Each row is a point on a landscape with many peaks, with its height.
From any point a climber steps to the highest of the 6 points nearest to it. It stops when none of these is higher. Distance is the straight distance between rows; heights are no part of it.
z431 (h 6.08): [154 150 169  86  88 144 187 127 151 100 151  94  96 146 148 126 115  95
 119 140]
z959 (h 4.93): [136 144 175 134 103 121 152 104 117 111 151 135  95  94 132 139 149 112
 122 133]
z278 (h 5.19): [165 135 170 161 108 105 129  88  91  93 151 138  69 106 160 203 197 142
  99 182]
z28 (h 6.76): [212 167 165  85 100 151 198  86 160 108 153 110  88 138 151 165 130 122
 110 146]
z913 (h 2.76): [ 93 117  82 115 165 127 130 168 150 149  92 115 164 185  99  83  69 166
 137 117]
z535 (h 5.60): [108 102 171 128  60 100 151 182 134 165 143  98 106 155 107  86 145  40
 132 136]
z753 (h 3.42): [213 159 141  84 130 173 171  86 162  99 158 122 109 136 153 158 126 142
 122 136]
z350 (h 1.97): [138 144  97 109 157 158 123 113 129 102 117 133 153 119 153 121 116 181
 126 113]
z358 (h 4.59): [105 114 107 146 154 133  85 142 110 126 126 152 149  99 120 113 133 144
 139 101]
z381 (h 1.26): [115 148  95  85 162 155 168 134 163 108  99 106 144 187 141 105  77 197
 123 113]
z691 (h 4.08): [116 121 123 135 124 123 100 156 139 146 138 124 136 130  94  80 119  87
 135 108]
z953 (h 5.13): [121 121 161 130  96 114 146 149 134 141 142 121 110 130 109 101 121  60
 132 128]
z626 (h 2.30): [167 140  72 141 170 157 107 102  84 107 115 163 113 122 179 210 164 162
 115 156]
z171 (h 7.47): [103  90 161 107  68 109 153 174 154 177 145  97 141 168  99  96 132  38
 134 132]
z203 (h 3.47): [194 150 118 112 144 171 150  78 131 106 123 145 111 118 166 180 153 167
 119 127]
z50 (h 5.45): [100  76 133 109  90 129 122 168 170 174 134  99 166 193  91  73 122  68
 144 131]
z947 (h 3.28): [176 153 141 155 158 108 118  94  84 101 145 164  74 105 157 224 185 144
 123 190]
z988 (h 7.18): [ 78 108  75 172 158 116  74 160  85 145 110 147 169 100 109 115 116 170
 139 103]
z123 (h 4.18): [136 123 173 165 114  98 122  94  78  99 150 139  85  88 145 184 188 121
 114 177]
z139 (h 6.09): [127  94 162  96  82 135 148 175 168 144 147 101 135 188 107 108 114  62
 127 134]
z386 (h 6.01): [ 94 125 182 175  76  67 127 155 117 191 135 123 104 119  98  85 163  51
 114 131]
z383 (h 0.12): [145 143 120 105 146 158 128 122 150 100 130 125 141 127 143 106  97 154
 128 101]
z963 (h 3.21): [125 127  93 139 158 143 105 127  97 103 110 147 148 104 156 153 140 168
 124 112]
z175 (h 1.96): [104 124  83 128 166 130 125 152 126 128  96 147 156 131 124 123  78 184
 136  92]
z633 (h 5.06): [169 142 150 129 123 133 151  66 102 106 142 150  96  95 155 188 175 134
 117 154]
z559 (h 2.73): [122 134  47 142 176 141  95 122  80  99 102 147 131 106 173 191 150 181
 128 148]
z7 (h 0.47): [135 126 131 138 149 140 120 106 109 104 129 145 128  84 143 158 156 137
 134 129]
z898 (h 8.17): [132 117 173  89  98 145 174 165 162 114 151  97 119 161 109 105 110  78
 125 146]
z831 (h 3.03): [128 120 131 106 118 144 121 162 150 130 130 105 148 169 103  89 101 103
 140 117]
z618 (h 6.61): [179 157 176 122  84 128 171  70 113 112 155 119  73 114 153 161 155 128
 115 142]
z835 (h 2.55): [173 155 121  86 137 176 156 108 170 101 135  97 123 153 156 130 109 149
 117 116]
z428 (h 2.96): [ 98  99 100 121 128 120  86 167 153 166 111  90 174 182  91  67  92 129
 140 115]
z264 (h 7.99): [ 73 109  78 146 154  96  87 155 126 186 106 137 177 134  92  79  85 158
 146 101]
z649 (h 2.68): [112 119 181 174 106  99 118 117  98 131 136 147  95  79 109 145 158 105
 123 133]
z655 (h 4.35): [164 160 157  89 125 159 175 106 180  96 148  94 109 145 150 130 108 122
 119 139]
z769 (h 1.32): [176 173  92  88 147 169 171  91 151 106 116 117 144 164 187 142 101 207
  94 114]
z471 (h 1.99): [112 128 105 120 140 131 112 164 144 138 116 119 146 149 114  94  92 140
 129 108]
z863 (h 4.14): [ 76 113 131 171 116  86  64 144 112 185 124 155 144  94  69 105 144  72
 148 117]
z991 (h 7.36): [ 99 111 141 152 120 110 107 132 110 149 134 152 125 100  88 104 126  83
 145 118]
z273 (h 2.25): [115 136  75 108 169 141 144 120 135 123  97 148 159 134 168 151  87 203
 130 110]
z918 (h 2.42): [151 145 142 123 133 141 150  84 133 102 144 135 112  91 141 157 139 132
 137 129]
z478 (h 6.05): [137 144 188 131  83 116 168 131 133 112 141  97  89 121 140 111 148  79
 118 124]
z549 (h 4.24): [ 93 102 115 125 118 112  85 164 153 165 124  97 160 156  92  67 116  72
 149 127]
z204 (h 2.02): [111 111 166 172 125  98 107 111  90 108 133 158 105  84 122 178 172 120
 126 155]
z992 (h 1.82): [112 116 106  98 150 146 149 169 158 132 107  86 148 204 102  97  72 177
 150 114]
z832 (h 1.66): [146 157  73  89 168 160 181  95 160 111  86 135 141 159 160 158  83 223
 117 133]
z958 (h 2.09): [101 104 138 161 153 111  92 130  95 108 135 167 116  86 120 162 161 119
 142 134]
z569 (h 2.83): [ 69 118  76 144 138  89  73 162 128 183 115 122 174 142  87  68 109 122
 142 112]
z353 (h 3.72): [122 116 193 181  95  87 127 103  93 105 136 143  85  87 138 158 178 114
 107 149]
z711 (h 7.77): [ 83 117 161 175  93  72  99 132 113 181 131 141 111 104  89 100 139  58
 126 126]
z783 (h 1.88): [162 146 108 119 150 164 129  97 123 105 119 137 148 110 164 150 136 168
 123 121]
z617 (h 1.95): [ 60 112  85 164 141  81  43 157 111 191 116 135 179 102  92  69 131 116
 153 107]
z19 (h 1.68): [141 131 150 107 130 146 140 124 143 109 144 121 129 111 125 110 126 109
 136 124]
z71 (h 8.11): [113 113 117 161 134 119  89 150 119 150 123 155 141 100  92  96 121 116
 139 105]
z222 (h 2.54): [150 133  62 109 161 154 140 102 113 110  93 149 149 132 174 186 110 206
 110 133]

Two climbers start at each pair of points below. Name the first point that both come to, or write none.
z549 and z649 | none
z353 and z626 | z618
z350 and z471 | z71

For each start below, name the point where the climber stops.
z204 | z28
z273 | z71
z175 | z71
z783 | z28
z918 | z28
z831 | z898
